Points, in no order, along strands that fork, close into loops and pass close to each other.
Points whose rows are less than 75.5 apart are linked; no others are. Some points are linked to none.
Q_874: 12 -3 -1 -1 12 -19 0 4 7 21 -2 5 29 -4 -2 -25 10 -15 5 -1 28 14 -6 16 1
 -12 -6 -25 -8 15
Q_872: -26 12 6 1 5 25 -16 22 16 5 22 -10 16 14 5 -31 -15 -32 -3 10 2 -13 -25
 11 9 5 32 15 7 -13
Q_750: 15 -6 -20 12 -7 -29 17 -12 -22 -11 -1 0 -39 -5 7 34 -4 56 -8 -15 -21 26
 38 4 16 -2 -9 4 -9 12
Q_398: 1 9 -17 22 2 -20 -20 -5 4 11 16 -14 -17 -4 -14 -2 -15 45 0 -10 0 15 16 8
 0 -5 -5 9 -20 -7
Q_600: -34 -15 25 -13 -5 11 -7 -17 4 -6 7 -1 8 -3 -19 -23 5 -36 21 20 14 -30
 -15 32 5 -6 10 8 27 14
Q_433: 5 4 -19 -19 -7 -32 -26 19 33 -8 -12 -3 -23 -20 4 14 -6 7 4 -14 13 -27
 -20 -24 -13 23 15 7 30 41
Q_234: 13 -12 -9 -24 4 -24 -1 2 -4 -20 -15 17 23 -12 3 -32 14 -19 17 -5 32 -2
 -11 17 10 -1 -4 -18 19 18
Q_786: 2 14 -14 25 5 29 13 -19 -10 23 11 -13 8 47 -9 -7 1 -26 -17 -1 0 -4 -5
 -11 6 5 -19 -13 -41 -11
Q_387: 1 -15 2 -32 4 -23 -2 -6 12 -44 -8 20 11 -28 -17 -30 4 -28 36 11 27 -16
 -2 25 0 4 16 -9 37 22
Q_360: 28 -1 -15 -19 2 -24 27 16 -13 -11 -23 21 -7 -15 -3 -23 5 -22 -14 -6 9 -7
 11 -18 2 18 5 -37 -1 24
Q_873: 12 18 -7 -4 28 43 1 39 -16 11 -10 13 36 1 -8 -10 27 -42 -4 20 -4 -7 -2 3
 1 -12 -8 -28 -23 -14
Q_547: 16 -3 -1 -13 11 -52 -16 22 1 -34 -4 6 -30 -43 -6 9 22 29 39 8 14 -26 17
 -22 -23 18 14 10 22 25
Q_458: -11 0 2 8 -17 -27 -2 -8 10 -7 7 0 -25 -12 -11 5 -23 25 -9 -5 1 10 -3 7 3
 9 2 19 -1 -8
Q_308: 24 6 -23 67 -7 25 24 -32 4 27 16 -10 -10 25 1 0 -17 -9 -15 -22 -15 7 -1
 -2 -20 -41 -41 0 -14 -27
Q_19: 20 15 -26 47 9 4 4 -11 -11 -9 7 8 -5 -31 -27 -42 -8 17 11 -17 -4 25 15 8
 -26 -13 7 -6 -24 -37
Q_155: -27 0 -8 -9 23 21 -10 -6 -14 15 -4 -32 39 31 18 12 34 -4 19 5 15 0 -11
 26 19 14 -3 -1 6 -3
Q_861: 18 4 8 25 -18 -5 13 -20 14 40 1 3 -7 17 0 18 -24 6 -37 -16 -10 28 3 -2
 -13 -31 -42 -9 -12 3
Q_875: -6 -31 -20 -38 6 26 0 -27 -21 -43 -43 -2 13 -2 11 22 29 11 16 -6 -9 -17
 8 28 32 15 10 0 40 14
Q_506: 14 11 -10 20 -12 8 0 -10 -30 -11 -16 6 25 3 0 -10 25 8 4 -35 21 56 -11
 11 5 -10 -29 -9 -28 -15
Q_742: -5 -17 19 2 -6 -25 4 5 27 -7 25 14 -16 -22 -27 -28 -9 -17 15 33 -4 -25
 -30 -5 11 6 6 11 1 33
Q_432: -15 3 22 17 1 29 8 14 -3 3 29 3 17 13 -17 -48 -10 -51 -8 11 -1 -1 -5 7 5
 -9 17 2 -5 -19
Q_491: -25 2 22 -36 -21 -3 -27 -31 22 -9 -27 -18 -4 16 18 42 -7 15 1 1 3 -22
 -16 1 -17 18 -11 19 27 9
Q_537: -38 7 29 -26 -1 34 -20 -11 -6 -11 -2 -8 29 16 24 -8 -11 -17 2 -4 4 7 -13
 20 1 -3 18 22 20 -19
Q_70: 9 -14 -33 -5 21 -15 5 -7 1 10 7 -19 2 12 -13 -11 13 -8 25 26 1 -54 -5 27
 20 24 -3 -5 -1 24
Q_799: -8 8 36 -5 10 27 1 28 8 25 12 0 -1 7 11 44 9 -8 -18 22 -13 5 11 -15 -16
 2 17 -1 3 -6
Q_681: 9 13 -2 -10 -21 -19 25 9 -12 0 -27 19 -9 -13 -10 9 4 -23 -36 11 4 -5 15
 -18 12 26 11 -32 -10 17
Q_604: 12 17 -25 7 30 48 2 29 -19 28 3 4 34 30 3 1 19 -19 10 8 -7 -6 -21 19 15
 -17 -20 -11 -38 2
Q_935: 1 -40 17 -23 6 0 10 23 -19 -12 -9 12 3 -23 -2 5 23 -22 12 19 7 4 36 -7
 -14 -9 13 -31 20 21
Q_151: -5 9 -21 41 5 23 -6 -6 2 20 28 -22 5 35 13 -17 -27 4 -3 -32 -15 22 -11
 -2 -7 -10 -16 12 -32 -27
Q_599: -18 -24 -11 -26 -15 -13 10 7 1 -39 -21 22 -10 -30 -5 -9 -6 -10 0 -13 13
 4 16 -11 7 10 22 -2 21 7
Q_521: -11 -21 8 -22 5 13 -11 29 -1 4 -22 -21 -8 5 23 41 5 -7 -17 -8 -2 12 23
 -33 -26 3 10 -13 14 14
Q_761: 12 -1 -28 58 4 42 19 -20 -12 17 28 -7 4 12 2 -6 -3 2 7 -21 -24 21 -5 7
 -6 -29 -20 10 -24 -36
Q_20: -16 -20 8 14 -20 -24 3 -8 22 -10 23 14 -16 -24 -18 -28 -28 3 -2 7 -1 1
 -6 6 13 -3 12 16 2 5
Q_374: -15 1 -28 -50 -3 13 -11 -17 -5 -15 -46 -18 -14 17 22 34 -19 -3 -7 -9 -6
 -17 -3 -5 8 44 -15 -22 1 24
Q_101: -19 -14 20 -18 -19 -14 8 -13 12 -18 3 16 -12 -13 -33 -30 -5 -33 9 35 7
 -51 -20 14 10 10 9 12 22 24
Q_933: -2 0 -18 10 -9 -22 4 -9 -25 -17 13 6 -37 -22 -12 27 19 62 9 6 -14 6 48 9
 15 7 4 7 -5 1
Q_389: 56 4 6 24 20 -25 17 3 37 28 22 13 -11 2 -17 -23 -1 -9 5 9 -8 -15 6 -19
 -18 -17 -12 -2 -12 -1
Q_22: -17 -4 -1 -25 -29 -7 6 -18 -2 -8 -16 -4 -11 12 -20 -8 -6 -25 -20 14 12
 -40 -26 19 17 15 -2 7 14 24
Q_292: 19 20 -22 28 8 26 10 -4 2 53 11 -11 9 53 -2 -3 0 -34 -18 -3 -7 -8 -10
 -10 -7 -27 -41 -17 -29 -3
Q_944: -20 -23 33 -7 -6 6 -6 3 2 -11 14 5 3 -16 16 -1 -29 6 -10 -10 1 31 6 16 2
 -24 6 18 11 -5
Q_866: 22 11 -31 25 16 4 -3 20 21 1 13 9 14 -12 -6 -33 -12 -5 13 -6 8 7 -7 -9 5
 10 10 -16 -21 -16
Q_769: -6 -19 -10 -9 6 -25 -14 18 16 5 0 -10 -11 -18 13 19 12 27 12 -2 18 7 7 4
 -9 -1 -1 -4 9 27
Q_147: 12 3 -7 13 11 47 9 12 -7 10 -2 4 19 6 22 26 -4 -2 -7 -1 -32 17 2 -9 12
 -20 -8 -6 -17 -35
Q_545: -4 -33 9 -22 -22 -1 7 13 -7 -12 -8 6 -27 -27 -4 29 12 -3 -12 19 -6 -29
 -6 -7 1 11 3 -7 11 33
Q_668: 35 5 8 14 2 -51 18 9 6 3 15 24 -29 -24 -24 27 16 27 12 10 -5 -7 33 -18
 -13 -18 -13 1 5 10
Q_877: -34 -20 -1 -20 11 -6 -20 -4 -6 -35 -20 -13 -15 -23 7 23 12 47 20 -9 10 5
 33 -2 -11 3 32 25 30 -15
Q_797: -3 -25 -16 -33 -12 1 5 18 -16 -30 -38 18 2 -18 6 -20 -9 -31 -21 -5 8 -2
 -2 -17 11 18 14 -17 4 14
Q_905: 12 20 -15 23 1 11 -5 15 12 13 6 3 -9 -2 5 9 -35 18 -18 -29 -21 34 14 -22
 -24 -5 -2 -10 -23 -20
Q_967: -17 14 6 6 -32 -39 4 -36 -20 -21 1 -4 -33 12 -4 22 12 27 -4 7 -5 -27 -7
 -3 22 34 -4 22 3 3
Q_878: 30 -29 19 -21 21 -7 -14 42 5 14 -6 -8 6 -14 6 28 32 -9 21 22 3 -16 3 -12
 -45 -17 2 -29 11 41
Q_651: -1 18 -7 20 -14 -45 11 -42 -39 -13 2 -12 -26 21 -13 14 16 31 9 1 -1 -2
 19 18 19 22 -5 1 0 -14
Q_889: 14 19 -23 31 -4 6 0 -13 1 15 3 -16 -10 1 3 9 -25 44 -8 -20 -9 36 18 6
 -20 -15 -22 -1 -31 -23
Q_759: -22 -38 -6 -42 0 46 -16 -14 -22 -34 -44 -6 20 7 32 23 14 -3 12 -3 -6 -15
 -12 25 3 -1 5 3 30 6
Q_838: -20 2 -17 -28 -6 31 -11 -36 21 -8 -19 -23 19 37 19 20 -13 10 11 -6 -13
 -22 -29 6 17 21 5 21 7 -4
Q_899: 58 -7 2 -4 9 -53 14 23 11 0 3 21 -15 -15 -6 -15 -4 -2 -1 13 -14 -15 -7
 -22 -9 11 3 -16 -7 39
Q_136: 12 20 -13 15 -4 -46 14 -6 -14 -2 -4 0 -18 -3 -18 -20 4 2 -8 -4 18 3 23 2
 6 27 2 -19 -2 2
Q_143: 9 -22 -10 16 9 -27 -8 -8 26 6 23 -6 11 5 -3 -33 -8 8 25 -1 14 -17 -10 21
 8 -11 -5 19 0 17
Q_158: 52 9 18 4 -5 -51 25 14 16 6 17 28 -28 -27 -13 12 11 10 5 25 -18 -20 0
 -39 -12 -2 -4 11 -6 37
Q_73: 17 -9 -6 27 13 23 7 12 -9 2 14 9 37 11 0 -44 3 -35 15 1 17 16 -23 11 3
 -22 -11 2 -31 -3
Q_159: -14 -4 -24 12 24 10 -10 -7 4 -17 2 -8 16 -5 1 -24 5 15 30 -10 4 12 9 15
 33 17 19 24 1 -38
Q_623: 7 2 18 3 2 -39 -8 15 -9 1 7 10 -30 -30 -14 28 28 42 8 8 13 9 31 -14 -27
 -20 -6 10 0 24
Q_755: -11 22 -4 17 -2 19 -15 18 19 23 43 -29 4 37 29 -8 -34 8 -17 -17 -15 6
 -15 -4 -3 2 0 19 -16 -14
Q_64: -26 11 -33 -13 3 -11 -19 -21 12 -13 -20 -11 -18 3 10 16 -15 43 6 -23 -3
 -8 18 -7 22 30 -1 18 5 -11
Q_904: 6 15 -10 26 4 -18 -5 -13 -35 -5 0 0 15 -7 -25 -11 28 17 1 -16 18 47 22
 12 -4 -9 -14 -11 -13 -19
Q_650: -32 11 38 2 -20 -11 -15 -38 10 -7 15 -14 -4 30 -4 -11 -30 13 -5 6 3 -4
 -19 -11 0 9 21 27 -1 -40
Q_845: -20 4 -15 3 10 36 -11 -20 -9 -23 -11 0 34 10 11 -23 3 8 24 -16 -8 4 -18
 12 47 6 8 25 8 -35
Q_152: -28 2 11 -13 -10 0 -3 -37 9 -10 2 -28 10 37 22 2 -17 23 1 1 -9 -14 -24 0
 14 12 15 17 8 -22
Q_209: 29 4 -4 38 6 8 15 3 31 32 42 8 -7 -5 -5 0 -11 5 0 -2 -14 7 9 -3 -13 -56
 -17 12 3 -23
Q_951: 34 36 -23 29 2 35 21 -13 4 26 -16 1 7 4 6 34 9 -20 -13 -12 -13 19 22 -15
 7 -12 -37 -21 -4 -45
Q_459: -22 21 46 2 -13 -8 -23 6 15 35 19 -17 -9 18 -9 22 10 -10 -21 11 4 -14
 -26 -27 -17 21 14 20 -2 19
Q_254: -19 -33 -3 -46 -13 22 -9 5 -12 -27 -34 4 5 -20 17 9 -4 -22 9 -1 7 -17
 -15 15 -3 0 9 0 34 19
Q_844: 54 -19 7 -16 28 -46 9 11 23 -4 14 6 0 -9 4 -32 -12 6 28 14 -8 -2 -12 1
 -2 3 4 0 -11 18
Q_551: 20 -22 14 -16 18 -9 31 11 -16 1 10 19 2 -24 -21 12 45 -18 19 35 2 -15 24
 2 -4 -6 6 -36 16 21
Q_575: -20 -9 -11 -49 -16 15 -7 -31 -20 -32 -49 -4 27 20 20 7 -2 -18 -13 -4 15
 -11 -26 16 14 17 -21 1 -2 4
Q_760: -3 27 10 25 -16 -33 11 -10 -5 18 12 -2 -36 -3 -22 40 16 30 -12 10 -4 -1
 15 -22 6 21 -7 18 -13 2
Q_587: -5 -5 -8 0 27 -1 -5 18 10 -17 11 11 14 -28 -4 -16 3 17 30 7 -1 8 17 4 13
 4 25 -3 7 -24
Q_497: -5 -34 1 -19 -10 -2 -20 22 -15 -14 -28 -23 -19 -15 6 39 22 -4 2 -11 13
 -15 26 -31 -29 20 7 -13 28 38
Q_611: -9 23 -2 8 -15 -35 -9 -40 -1 10 -6 -34 -16 42 -12 -9 4 1 -7 -18 31 1 12
 -1 1 27 -13 -3 -14 0
Q_753: -36 -9 36 -20 -30 -22 -7 -17 -3 -24 -2 8 -25 -12 -6 11 -14 27 -18 -2 3
 10 -2 -10 3 8 21 28 15 -10
Q_535: 5 23 18 17 14 23 0 46 19 20 35 1 18 -3 12 -11 -26 -29 -24 -6 -16 0 -3 2
 -17 -31 9 7 5 3
Q_469: -11 19 22 -15 2 21 -19 -13 1 -21 9 -6 28 32 45 -16 -41 19 -4 -16 -16 16
 -24 -1 2 -2 4 15 4 -43
Q_112: -8 -27 16 -27 -17 -25 -4 -3 13 -38 -13 27 -18 -39 -15 -17 -2 -15 21 3 10
 -6 7 4 -7 6 12 4 44 28
Q_274: 40 10 -15 36 0 15 21 -10 -4 6 -18 31 9 -29 -12 -7 12 -13 4 -16 -6 23 11
 -8 -12 -42 -29 -24 4 -43
Q_633: -14 22 33 18 -13 12 -11 -22 -1 -4 14 -12 8 18 15 -25 -44 9 -20 -7 -16 17
 -13 -12 -8 -1 16 16 -9 -51
Q_42: 15 15 -31 26 6 -25 2 -10 -1 -18 8 4 -5 -24 -22 -48 -15 6 11 -12 7 11 4 5
 7 11 19 0 -25 -32
Q_518: 21 -11 33 -7 17 -3 1 30 18 31 13 12 3 -13 2 13 17 -15 2 19 -2 -6 8 -7
 -33 -32 1 -13 7 31
Q_510: -13 9 52 -25 -8 31 1 10 -35 -14 -15 3 30 19 40 -12 -9 -20 -34 -2 2 28
 -14 3 -3 -14 -2 -2 -4 -13
Q_784: -10 17 2 25 -10 -34 4 -47 -31 12 7 -29 -12 27 -16 -8 5 20 -9 -4 18 15 14
 8 9 12 -17 4 -17 -21
Q_381: -8 26 -5 15 -17 -58 3 -17 -1 -10 4 2 -24 6 -25 -19 12 0 3 -5 30 -25 3 1
 7 22 2 7 6 20
Q_722: 0 20 45 -11 -11 42 5 17 -18 4 3 13 27 15 32 -6 -29 -22 -47 -11 -26 23
 -13 -5 -2 -5 3 -5 -16 -28
Q_642: -6 3 -23 -20 -14 -20 -23 6 30 -8 -36 -3 -8 -4 14 5 -29 7 -9 -33 15 -2
 -11 -14 -5 24 -4 2 14 34
Q_108: -10 -43 10 -34 2 20 4 15 -38 -25 -32 -2 8 -12 10 15 30 -22 -6 8 9 20 16
 -5 -14 -15 11 -18 13 12
Q_673: -12 -19 -21 25 -17 -4 18 -12 10 7 25 1 -9 5 -6 -33 -33 2 -12 -5 -11 -7
 -14 1 25 11 9 16 -18 -10
Q_907: 1 3 -5 8 16 2 -23 22 29 32 37 -23 8 21 6 -9 -2 -12 7 6 -1 -26 -32 3 -9
 -3 7 11 3 23
Q_942: 24 -16 12 -24 18 -25 -2 15 3 11 -5 -8 -1 -10 -2 23 37 1 19 32 10 -27 -4
 11 -19 12 0 -22 16 49
Q_863: 25 -1 -8 -27 8 -27 -3 1 6 -6 -24 8 11 -6 -5 -29 10 -37 2 11 27 -27 -11 6
 0 24 3 -33 2 32
Q_358: 6 13 -34 35 -8 -29 -6 -24 -7 -7 17 -17 -33 5 -13 -26 -12 40 17 -13 8 -6
 21 21 10 15 1 14 -18 -6
Q_690: -5 -37 -3 -19 -2 -7 3 -2 -20 -24 -8 -7 -17 -21 5 33 26 8 19 17 -11 -23 0
 20 17 18 4 -12 30 32
Q_709: -17 2 -28 -15 13 25 -11 -28 10 -26 -35 1 34 4 9 -11 0 14 33 -21 12 -8
 -13 20 29 5 4 28 26 -13
Q_96: 49 6 -9 45 11 -8 9 -1 30 26 24 9 -2 -13 -20 -35 -19 4 10 -12 -8 4 0 -2
 -26 -31 -12 -4 -15 -24
Q_284: 15 43 -2 45 -7 -40 17 -9 -23 6 19 3 -43 -6 -38 7 20 34 2 14 3 -6 35 -7 6
 6 2 7 -23 -7
Q_908: -23 0 -9 -20 -10 12 -7 -11 13 5 -6 -19 -15 19 1 30 -5 11 -13 20 -25 -30
 -19 -14 22 47 13 4 1 7
Q_408: -18 -17 31 -20 -27 -8 -5 6 8 -6 -14 6 -24 -11 6 14 -23 6 -27 -6 -11 16 0
 -32 -9 7 20 12 7 5
Q_647: -20 15 36 13 -17 -18 -8 -6 5 31 19 -12 -22 0 -15 38 14 14 -14 20 2 -5 -2
 -28 -8 7 -4 23 -11 8
Q_677: 26 -12 29 -11 24 20 -2 60 24 29 23 16 5 -9 4 11 4 -20 -6 29 -29 -28 -10
 1 -34 -38 5 -10 10 25
Q_978: 13 10 -10 1 26 16 -11 40 -1 -2 -18 10 39 -8 3 -10 27 -26 10 4 21 0 -6
 -11 3 11 15 -27 -15 -8
Q_343: 2 10 29 14 -17 -6 8 6 9 26 -9 14 1 4 -20 -9 -8 -19 -37 2 3 16 3 -13 -12
 0 19 -14 -4 0
Q_376: -19 -14 16 -9 -16 -35 0 -14 5 -14 9 -4 -7 -19 -17 15 15 4 11 7 15 -25
 -13 14 5 13 2 22 15 25
Q_54: 22 6 -1 18 16 -18 15 17 32 34 34 -6 -8 -2 -11 6 11 6 8 15 -4 -18 1 -15
 -4 -7 -10 -12 -12 4
Q_394: -42 -28 38 -15 -11 -1 -14 2 -2 -21 13 12 -14 -29 10 7 -7 34 7 -3 -2 37
 28 2 -11 -33 19 23 11 -13
Q_748: -13 1 -33 -24 8 2 -8 -22 12 -34 -39 -1 9 -2 7 13 -4 23 14 -17 5 -11 -4 1
 15 27 14 22 23 -8
Q_913: -25 -10 -25 -41 -12 15 -8 -13 -12 -13 -40 4 8 10 -4 1 -5 -32 -12 9 5 -45
 -28 24 5 16 -12 -17 7 13
Q_998: -23 -27 13 -8 8 -14 -11 15 12 -32 10 22 -18 -43 1 -15 -7 33 16 2 4 30 39
 9 -4 -23 16 11 11 4
Q_493: -20 12 -3 -35 11 42 -35 -11 13 -18 -12 -19 27 35 55 16 -15 11 2 -10 -30
 -4 -21 12 14 8 1 21 19 -14
Q_665: -16 0 -5 -3 -14 6 -8 -23 -19 -20 -16 2 18 6 5 -23 1 1 0 -20 24 36 -18 18
 15 0 -11 5 -10 -13
Q_635: 41 4 -18 30 22 -22 -2 -5 6 5 7 3 6 -18 -9 -26 -4 23 21 -13 3 25 12 9 -26
 -28 -12 -13 -25 -16
Q_536: -9 -28 -10 1 12 -22 2 5 -22 -28 -6 2 -21 -29 -8 25 14 43 16 2 -3 14 52
 -1 3 -1 22 6 16 -7
Q_208: -19 13 18 -12 5 7 -28 24 21 7 9 -7 9 -1 -3 1 -10 -15 3 0 8 -26 -11 -4 -6
 17 35 10 15 -5
Q_764: -17 -6 12 -30 -15 9 0 -46 -29 -24 -25 -2 23 24 2 -14 11 -20 -4 -2 15 9
 -19 26 30 -5 -15 5 2 -7
Q_903: 30 1 -37 20 -5 -35 25 -8 4 3 3 3 -19 -5 -8 20 0 30 -5 -9 -8 13 21 9 10
 -7 -31 -12 -10 17
Q_260: -1 4 -3 -6 7 -53 -12 18 -21 -29 2 10 -41 -40 -10 16 31 50 18 16 7 -5 38
 -22 -23 -2 14 16 8 24
Q_672: 5 9 16 -2 -19 -5 3 6 6 5 -16 -4 -17 -5 4 22 -26 22 -30 -16 -13 33 14 -39
 -13 7 5 -7 -19 -12
Q_259: -4 -17 -13 14 30 31 6 13 1 28 39 -9 20 20 -9 -19 15 -21 22 24 -3 -30 -11
 15 17 -14 8 6 -7 -12
Q_412: 8 6 31 -9 -2 28 2 19 -32 -9 -19 15 31 9 28 -6 15 -20 -13 -18 13 54 -18 9
 2 -25 -20 -4 -11 -5
Q_499: 8 -6 -25 -4 5 17 5 14 -13 -6 -5 13 29 3 -2 -35 5 -28 7 -3 7 -4 -29 15 25
 -3 -14 -6 -23 -2
Q_250: -4 -9 -5 -23 -26 -9 -22 2 5 -23 -32 -6 -26 -13 8 36 5 0 6 -12 15 -33 -6
 -27 -27 38 9 6 37 33
Q_831: -29 -4 -15 -15 1 40 2 -34 14 -29 -16 7 28 7 -13 -11 -11 -15 18 -4 7 -35
 -20 20 20 10 18 41 32 -23
Q_114: 31 -23 -17 2 34 -19 -2 18 36 7 28 -6 21 -12 9 -33 -8 17 30 11 -12 -7 -16
 7 0 -14 0 8 -6 16
Q_144: -18 27 4 -7 -18 -10 -15 -4 17 8 -10 -15 -7 16 5 6 -29 6 -27 -13 4 17 -7
 -25 -4 29 1 -6 -9 -6
Q_41: 10 16 -17 24 32 59 17 20 -13 19 13 2 37 15 13 -1 19 -8 9 6 -24 4 -9 5 22
 -33 -12 -1 -21 -29
Q_388: 7 -14 2 7 16 4 -5 19 12 1 18 18 -11 -39 -12 -11 -7 24 6 -5 -6 23 31 -1
 -11 -21 23 2 -5 -20
Q_836: 14 3 -3 -3 22 -11 6 17 10 25 14 -10 1 -6 2 29 33 9 26 30 0 -28 3 -5 0 8
 -5 -8 3 19
Q_712: -17 -29 21 -48 -14 39 -16 13 -31 -16 -41 -8 3 -8 13 12 2 -36 -9 1 16 1 4
 -2 -22 0 13 -19 22 14
Q_18: -3 34 41 19 -14 25 1 11 -2 17 15 1 6 18 9 -21 -33 -23 -40 -11 -13 21 -10
 -12 -13 -2 18 8 -12 -31
Q_694: 19 29 6 29 -5 -48 9 -19 -15 9 23 0 -24 -9 -43 -8 15 7 -2 0 19 8 38 -1 -9
 3 2 -10 -5 -9
Q_839: -9 37 1 -7 -15 -23 -15 -13 5 24 -19 -11 -2 25 -11 -2 -6 -12 -19 -14 25
 17 9 -15 -15 34 -19 -20 -1 10
Q_684: 17 -9 15 -3 6 18 9 28 -14 12 -17 29 31 -14 15 -2 16 -17 -12 -23 9 49 11
 -9 -20 -40 -17 -8 -3 8
Q_169: 29 37 -19 48 -5 42 24 -20 -7 7 -19 7 3 -14 3 12 10 -6 5 -29 -21 33 4 -13
 -21 -27 -33 -10 -15 -55
Q_937: -12 -4 18 -15 4 19 -3 27 2 12 -7 -7 -24 0 9 52 20 1 -11 16 -6 -12 5 -29
 -10 23 8 -11 9 10
Q_695: -5 -6 15 -19 -31 -25 17 -3 -17 -1 -24 11 -29 -4 -7 28 10 -19 -25 19 4
 -15 0 -7 -1 35 3 -15 7 42
Q_689: -23 -19 8 4 25 40 20 11 -6 8 26 5 22 -1 -20 -15 16 -29 21 31 -12 0 5 26
 25 -17 3 -7 -10 -12
Q_166: 20 5 -2 30 -23 22 28 -31 0 25 -2 5 -6 11 6 19 -20 5 -26 -14 -31 29 9 -2
 -19 -37 -39 -9 -8 -35
Q_132: -20 -23 2 -27 -13 -13 9 -39 -26 -32 -26 -1 -9 2 5 33 17 13 16 7 1 -13 11
 28 31 19 3 12 39 18
Q_434: -1 13 15 0 14 16 -6 12 -5 29 3 -9 27 21 11 -22 9 -29 -13 -4 20 5 -7 6 -8
 -8 -7 -15 -12 8
Q_626: -4 -14 -7 10 13 30 19 23 11 10 17 13 1 -14 -1 14 -11 5 -5 12 -28 10 7 5
 22 -26 4 -8 -4 -12
Q_553: 20 24 -1 7 15 18 1 9 2 51 -1 -2 30 38 -4 -16 17 -39 -15 9 5 -7 -10 -3
 -19 -21 -28 -29 -27 14
Q_580: -11 23 -35 14 -13 -41 -1 -29 3 -9 9 -14 -27 17 -21 -23 -11 16 14 -9 16
 -29 8 7 24 25 -2 20 1 2
Q_464: 11 -12 -10 7 -9 -12 21 -2 11 22 3 2 -9 11 5 16 -4 4 -17 -2 -7 13 -2 6 6
 -11 -24 -13 -15 22
Q_286: 5 -8 -42 21 1 37 13 -9 -13 13 6 -3 15 23 -5 -28 -11 -21 -4 -3 -6 -2 -24
 -2 29 10 -13 -10 -39 -10
Q_744: -9 -8 41 -8 2 36 3 33 -17 -14 7 17 15 -16 38 -8 -19 -6 -11 -11 -14 43 9
 13 -3 -34 -1 17 4 -7
Q_44: -22 9 0 -8 -13 8 -28 9 24 5 1 -16 -19 2 4 26 -10 7 -5 1 0 -30 -36 -21 -5
 33 20 18 15 7
Q_300: -11 19 0 -27 8 31 -18 8 -8 -13 -13 -9 27 41 60 1 -24 18 -5 -24 -22 20
 -25 0 10 4 -17 5 -6 -9
Q_422: -23 -14 0 -2 15 57 13 14 -12 15 14 15 7 1 0 10 3 -22 -6 33 -28 -13 -7 16
 19 -18 9 -4 -14 -15
Q_747: 17 14 -20 19 28 20 4 24 14 20 28 -3 29 10 -7 -18 -2 -20 11 12 -6 -17 -12
 -5 9 2 11 -19 -17 -9
Q_734: 43 3 -7 12 3 5 19 10 -5 4 -12 24 16 -19 4 3 8 -4 -5 -20 7 39 15 -4 -15
 -47 -31 -28 -5 -7
Q_368: -25 -15 7 -30 0 35 -6 10 -5 4 -12 -15 -18 1 8 52 7 9 -8 34 -30 -36 -18
 -8 1 35 17 -5 13 1
Q_775: 13 12 32 27 10 12 8 27 20 32 38 23 -7 -6 -6 -5 -9 -7 -7 3 -14 8 7 -7 -26
 -47 -2 13 7 -1
Q_471: -22 23 28 4 -13 3 -17 18 18 35 30 -18 -7 35 18 6 -21 -5 -29 1 -9 -6 -31
 -13 -7 -1 -1 21 -3 7
Q_846: -17 -16 -11 6 3 -3 1 -18 11 -1 13 -11 11 5 -11 -32 2 -23 25 3 28 -10 -13
 25 15 -4 3 14 12 0
Q_214: 9 22 -8 32 -8 -14 18 -47 -36 2 6 -13 -10 9 -30 -5 12 19 -10 -9 5 38 28
 13 -14 -5 -17 -14 -16 -25

A fork is a point with three links, a tip a point with one. Leave the first point through the second and follow the links. Name the first fork or tip that comes.
Q_903 / Q_464 => Q_398
Q_951 / Q_169 => Q_633
Q_694 / Q_284 => Q_877
Q_846 / Q_143 => Q_547
Q_42 / Q_866 => Q_978
Q_101 / Q_22 => Q_784

How many points has the smallest loop of links through each point below? Write none if it is on no loop.
Q_599 => 7
Q_506 => 19
Q_903 => none
Q_469 => 7
Q_458 => 7
Q_274 => none

Name the points in between on the shortest way along the links from the first point to the second, in order.
Q_19 / Q_41 => Q_42 > Q_866 > Q_747 > Q_259 > Q_689 > Q_422 > Q_626 > Q_147
Q_623 / Q_764 => Q_668 > Q_158 > Q_899 > Q_844 > Q_114 > Q_143 > Q_846 > Q_600 > Q_101 > Q_22 > Q_913 > Q_575
Q_458 / Q_647 => Q_398 > Q_358 > Q_580 > Q_381 > Q_136 > Q_694 > Q_284 > Q_760
Q_951 / Q_633 => Q_169 > Q_274 > Q_734 > Q_684 > Q_412 > Q_510 > Q_722 > Q_18
Q_360 / Q_499 => Q_863 > Q_234 > Q_874 > Q_434 > Q_553 > Q_292 > Q_786 > Q_286
